Points, in no order, along strands that fork and pass close to each other.
In the rows, 128 means zero.
Two points are linked if the straight distance between their rows is under 105. Some points are linked to none.
<891>: [163 150 128 147 138 186 141 124 145 159 123 163  97 143 129 129 142 184
  95  80 119 111  93 147]
<556>: [148 184 106  97 127 128  85 210 129 130 180 124 152 138 101 176 118  32
  88 145 109 130 129 148]
<952>: [155 116 106 183 122 139 129  89 112 122  58  92 125  63 126 160 126 115
 139  76 147 109 129 114]
<784>: [156 166 131 153 118 141 174 113 136  95  81 100 137 103 146 169 134 118
 120  69 188 123 174 137]
<966>: [ 91 117 141  92 111 100 110 143 140 116 154 170 102 184 139 100 142 159
 120 172 112 153 129 149]
<766>: [172 207 135 106 109 121  78 125 105 129 175 151 124 143 123 164 122 130
 131 132 134 152  88 144]
<165>: [107 124 111 148 112  71  67 148  93  68  73 108 133  86 115 144 125  74
 132 156 142 145 165 114]
<660>: [164 171 137 101 147 175 140 159 148 155 203 116 127 130 123 158 117 108
  98 115  76 124 117 133]
<717>: [112  74 110 135 158 111 145 137 125 171 170 102 171 113 109  79 100 103
 150 169  77  93  78  86]
<388>: [162 132 135 145 146 185 188 134 160 178 157 114 120 148 128 101 128 143
 114  91  82  88  95 111]
<737>: [115 156 127 110  82  78  96 167 117  90 144 105 157 134 120 144 122  64
 134 182 126 137 139 126]
<398>: [128  72 137 153 152 172 156  70 124 181 120  98 105  72 111 148 104 172
 162 118  91 124  98  97]
<846>: [161 163 119 145 134 157 179 148 140 112 110 103 130 106 131 175 129 104
  99  74 149 120 169 146]
<498>: [101  89 156 127 141  88  99  52  96 148 129 104 128  62 108 127 108 138
 202 179 115 150 110  73]
<468>: [158 151 121 126 144 167 159 185 157 141 157 123 134 157 128 130 128 104
  80  97  92 105 133 142]
<220>: [105 100  93 144 135  96  77 161 111 104  73 180 113 149 135  99 145 143
 103 122 159 139 143 155]
<1039>: [183 174 103 159 109 149 135  99 126 148  95 143 137 150 132 117 146 154
 128  73 185  95  75 140]
<890>: [117  78 146 141 131 136 197  62 150 161 111  81 134 121 138  88 116 135
 183 112 135 113 134  97]
<628>: [102 109 154 120 113  86 102  49 109 118 113 108 126  86 135 121 114 135
 197 164 147 157 133  89]
<1007>: [105  44 101 158 168  91 133 116 114 184 141 109 172  89  92  67 103 108
 172 165 104  89  66  86]
<399>: [145 150 159 103 125 163 186 113 159 157 190 106 137 162 147 106 129 141
 136 118  87 118 116 122]
<124>: [106  48 154 143 169 157 206  53 154 203 141  98 115 116 113  86 107 164
 176 129 115 110 114  89]
<364>: [171 206 125 125 108 140 113 110 121 133 131 174 137 178 144 127 153 170
 122  92 193 117  89 153]
<37>: [134 111 142 139 107 125 160  64 138 131  96  98 130 122 143 107 125 133
 173 110 165 117 134 106]
<793>: [134 182 136 133 122 135 148  99 131  81  71 133 131 113 152 182 149 146
 113  77 218 137 193 148]
<217>: [111 127 150 101 120 117 144 131 110  87 158  74 147  88 127 172 102  90
 143 167  97 150 169 107]
<651>: [100 115 168  93 123 106 125  93  98  97 153  89 127  90 131 164 108 129
 175 186  95 170 146  99]
<394>: [ 83  73 159 117 142  96 126  49 128 139 121 134  99 108 129 104 129 172
 181 158 134 167 142 113]
<97>: [135 110 111 153 148 158 172 147 143 119  99 106 125 121 140 126 124 121
  98  84 122 107 162 133]
<265>: [128 113  89 147 129 110  87 176 117 106  92 155 127 137 124 112 134 107
  99 117 139 123 131 150]
<437>: [108 113 146 123 107 126 196 123 159 115 122  98 141 159 149  89 137 118
 132 134 131 126 173 121]
<962>: [158 166 133 131 138 182 159 114 142 139 117 162 118 153 144 140 152 190
  94  67 164 109 124 155]
<467>: [ 97 102 111 152 123  93 114  89 135 120  57 172 126 153 146  77 161 157
 141 108 210 122 144 135]
<734>: [151 131 100 156 118 110  84 128 119 155 123 166 128 168 122  79 133 142
 120 105 149 115  65 137]
<595>: [109 160 125 113  78 104 166 174 159  78 119 115 157 174 137 126 154  90
 106 139 170 121 198 149]
<765>: [118  86 106 165 154 128 125  99 140 151  59 180 103 135 139  85 154 187
 125  87 173 115 117 140]
<178>: [105 122 153  73 145 162 120 171 141 123 184 151 105 144 126 143 117 135
  89 157  65 148 146 147]
<470>: [120 133 131 107 127 112 126 137 113 154 205  95 184 132 122 102 105  89
 156 175  78 109  72  90]
<438>: [121 202 111 104 111 116 129 213 146  93 121 155 145 162 124 178 156  87
  74 126 189 133 187 182]
<775>: [127 143 122 127  94  87 109 139 116 112 130 116 149 144 129 123 123  97
 140 152 147 137 127 122]
<407>: [ 92 151 129  77 105 111 101 180 129  70 138 152 115 147 124 176 146 106
 100 165 132 164 191 163]
<666>: [171 206 130 126 105 150 129 132 142 157 169 163 141 186 143 121 146 158
 111  93 154 112  87 146]
<360>: [ 91 151 160  94  65  83 127  98 124  69 135  91 136 113 130 159 131 109
 166 196 142 160 181 116]
<774>: [110 121 148 115 113 128 194 130 135  83 132  59 149 104 143 152 116  82
 136 144 111 135 191 110]
<461>: [124  64 113 158 177 170 161 146 116 163 137  93 140  72 108 133  99 120
 128 130  52  96 101  95]
<800>: [120 146 155  82 118 112  93 116  94 118 185 114 130 114 120 154 113 122
 164 186  91 166 114 118]
<194>: [162 161  90 157 112 117 136 180 133 122 120  94 173 139 123 115 122  38
 106 109 137 100 128 127]
<128>: [149 101 125 158 146 154 139 101 110 134 106  92 119  73 120 162 111 136
 141 106 103 123 117 109]
<850>: [162 167 110 123 126 130  90 176 108 136 164 115 150 120 108 155 110  64
 117 129  97 121  95 134]
<548>: [157 135  98 133 143 128  64 156  85 144 152 127 134  95  96 157 103  92
 132 145  88 118  67 117]
<158>: [107 119 143  95 133 134 116 167 149 125 163 160 116 172 136 104 133 140
  91 148  94 143 140 146]
<911>: [ 96  38  95 169 181  86 107 119 102 168 113 122 143  75  87  86 107 119
 154 159 102 111  86  90]
<729>: [106  96 161 103 151 139 141 106 135 151 168 128 107 129 133 115 109 165
 146 162  74 148 110 120]
<14>: [137 133 108 156 120 102  85 108 102  89  70 107 125  72 133 158 120 111
 138 110 151 139 144 116]
<884>: [140 170 136 116 119 116 102 129 111  90 117 140 119 118 137 180 137 132
 119 117 164 157 156 152]
<1049>: [102  58 132 148 169 110 105  75  84 160 120  96 130  34 100 140 102 135
 189 167  99 134 100  68]
<64>: [127  82 105 159 146 119 109 129 131 156  87 179 106 149 122  72 138 164
 109 103 144 115  91 147]
<246>: [163 191 123 135 111 151 192 166 164 132 142 110 159 190 145 104 155  87
  99  85 166  94 152 132]
<507>: [150 147 152 109 115 144 127  69 115 138 151 111 120 122 143 149 117 160
 168 126 128 147 106 123]
<627>: [153 159 134  96 146 167  94 172 143 157 208 146 132 154 119 139 114 103
  90 134  52 120  93 131]
<347>: [121 165 147 113  79  83 102 106 117  68 105 121 130 114 138 158 137 120
 144 153 175 165 174 127]
<104>: [107 101 133 103 156 119  74 146  95  84 127 139  92  97 120 161 118 127
 129 160  88 175 157 133]
<103>: [151 156 125 120 148 159 112 163 117 112 124 152 108 121 128 169 132 145
  85  96 135 136 144 167]
<1031>: [104  50 141 157 171 130 140  40 116 191 122  96 114  51  94 128 106 170
 193 146 104 131  87  76]
<153>: [144 111  84 169 121 102  98 172 116 119  89 113 146 128 118  97 120  76
 112 112 134 106 109 128]
<419>: [135 157 111 105 130 142 116 212 147 116 163 137 138 160 118 134 128  74
  75 129 104 122 146 157]
<831>: [130 148 129 106 127 131  81 166 132 158 197 145 137 164 124 105 120 112
 121 157  77 129  74 127]
<964>: [ 85 141 113 107  99  93  74 175 122  64  92 173 121 160 128 141 162 129
  99 166 166 153 181 166]
<298>: [118 170 142 110 118 150 177 116 147  96  97 165 136 180 170 122 165 173
 106  97 207 114 175 151]
<250>: [166 157 157 116 119 176 171  81 140 161 174 109 122 136 140 143 123 161
 151 103 112 122  92 119]
<632>: [ 93 134 156  84  91 114 139 114 145  99 144 153 115 178 146 114 150 168
 131 157 146 157 155 146]
<634>: [175 128 131 146 147 203 126 141 145 191 147 167  88 118 112 133 129 180
  83  96  61  99  59 134]
<778>: [145  96  89 163 152 109  65 147  81 154 119 137 116  91  94 119 113 118
 140 138  88 113  65 117]
<449>: [122 113 135 106 127 103  96 125  99 134 170 113 144 115 120 129 107 110
 158 180  85 141  92 107]
<240>: [ 74  54 156 116 153 124 155  70 149 143 117 133 100 122 143  98 125 183
 152 147 121 157 153 123]
<1056>: [151 191 126 136 121 154 198 153 150 108 114 133 144 173 157 131 156 129
  97  83 189 106 166 148]
<338>: [110 129 124  89 141 131  82 183 116  80 121 148  95 116 118 186 135 116
  97 154 115 168 179 171]
<130>: [184 184 133 120 112 141 109 109 107 144 172 117 126 114 122 175 114 133
 138 118 117 136  85 129]
<370>: [163 177 127 110 116 131  97 144 136 154 175 160 132 175 128 118 133 133
 112 124 118 131  85 143]
<552>: [155 104 127 156 158 208 162 148 153 185 139 136  96 115 115 124 114 160
  93  89  58  88  86 120]
<895>: [ 96 134 117 121  80  69  84 170 112  62  98 105 144 104 114 154 126  57
 130 182 135 145 184 123]
<776>: [143 107 113 147 156 170 180 153 132 135 138  82 139 101 124 134 109  88
 114 105  80  99 130 113]
<376>: [ 98  31 149 139 183 142 172 101 157 200 154 127 110 112 109  81 102 170
 139 138  81 113 102 106]
<565>: [162 196 123 127  94 114 147 171 147 118 153 106 166 163 135 133 131  62
 102 119 162 113 141 140]
<871>: [101  91 140 132 133 133 178 121 143 101 108  94 131 121 145 123 123 119
 139 120 122 131 183 112]
<379>: [135 108 126 136 157 178 126 143 134 114  94 161  89 113 136 152 132 183
  84  90 118 141 152 157]
<61>: [ 79 118 145  98  86  81 135  97 147 106 110 155 124 183 147  81 159 158
 153 164 173 151 157 138]
<1038>: [123 163 137 138 113 144 163  87 137  86  64 149 146 149 170 133 158 160
 126  75 229 111 181 136]
<1044>: [174 150 100 164 110 127  93  96 110 167 108 158 119 140 118 113 144 158
 141  93 157 101  54 130]
<827>: [111  66  94 156 160  87  81 142  99 151 116 135 124 104 104  94 115 114
 139 158  98 118  91 116]
<140>: [ 88 133 114 131 105  74  65 136 105  74  68 180 111 145 139 122 163 147
 128 146 179 162 162 146]
<346>: [ 72  88 121 128 100  69 119  97 147 100  73 158 125 157 138  76 159 146
 154 147 188 134 164 133]
<681>: [134 206 125 106 112 115 107 177 123  98 123 151 136 136 132 186 141 107
  94 118 190 146 168 175]
<155>: [143 158 130 131  89 111 129  90 127 115 101 122 141 147 145 118 135 122
 151 112 175 128 123 125]
<866>: [114  62 142 147 174 170 139 113 139 147  97 147  77 107 132 123 120 189
 109 102  98 135 133 137]
<107>: [106  48 144 152 178 164 162 114 149 180 125 139  95 111 122  95 118 176
 116 118  84 116 109 126]
<350>: [122 116 132 127 111 113 168 127 157 143 146 128 141 183 145  61 140 115
 136 130 133 110 120 123]

A fork is a point with three links, a tip a point with one. Leave the first point through the second and follow the links. Name the first fork or tip that comes.
<467>; <346> => <178>
<911>; <1007> => <871>
<1056>; <246> => <104>
<194>; <565> => <97>

Follow the links from the first point to the second, and from the first to the third. Name the last point that the two ways share.
<130>; <1044>; <556> => <370>
<507>; <556>; <966> => <370>
<350>; <548>; <1056> => <871>
<793>; <461>; <437> => <97>

A fork is a point with three links. Follow the links from the first point to the second and name the forks in between, in order.
<766>; <346> => <370>
<347>; <952> => <884>
<298>; <1007> => <97> <871>
<194>; <461> => <97>
<437>; <778> => <871>
<717>; <793> => <871> <97>
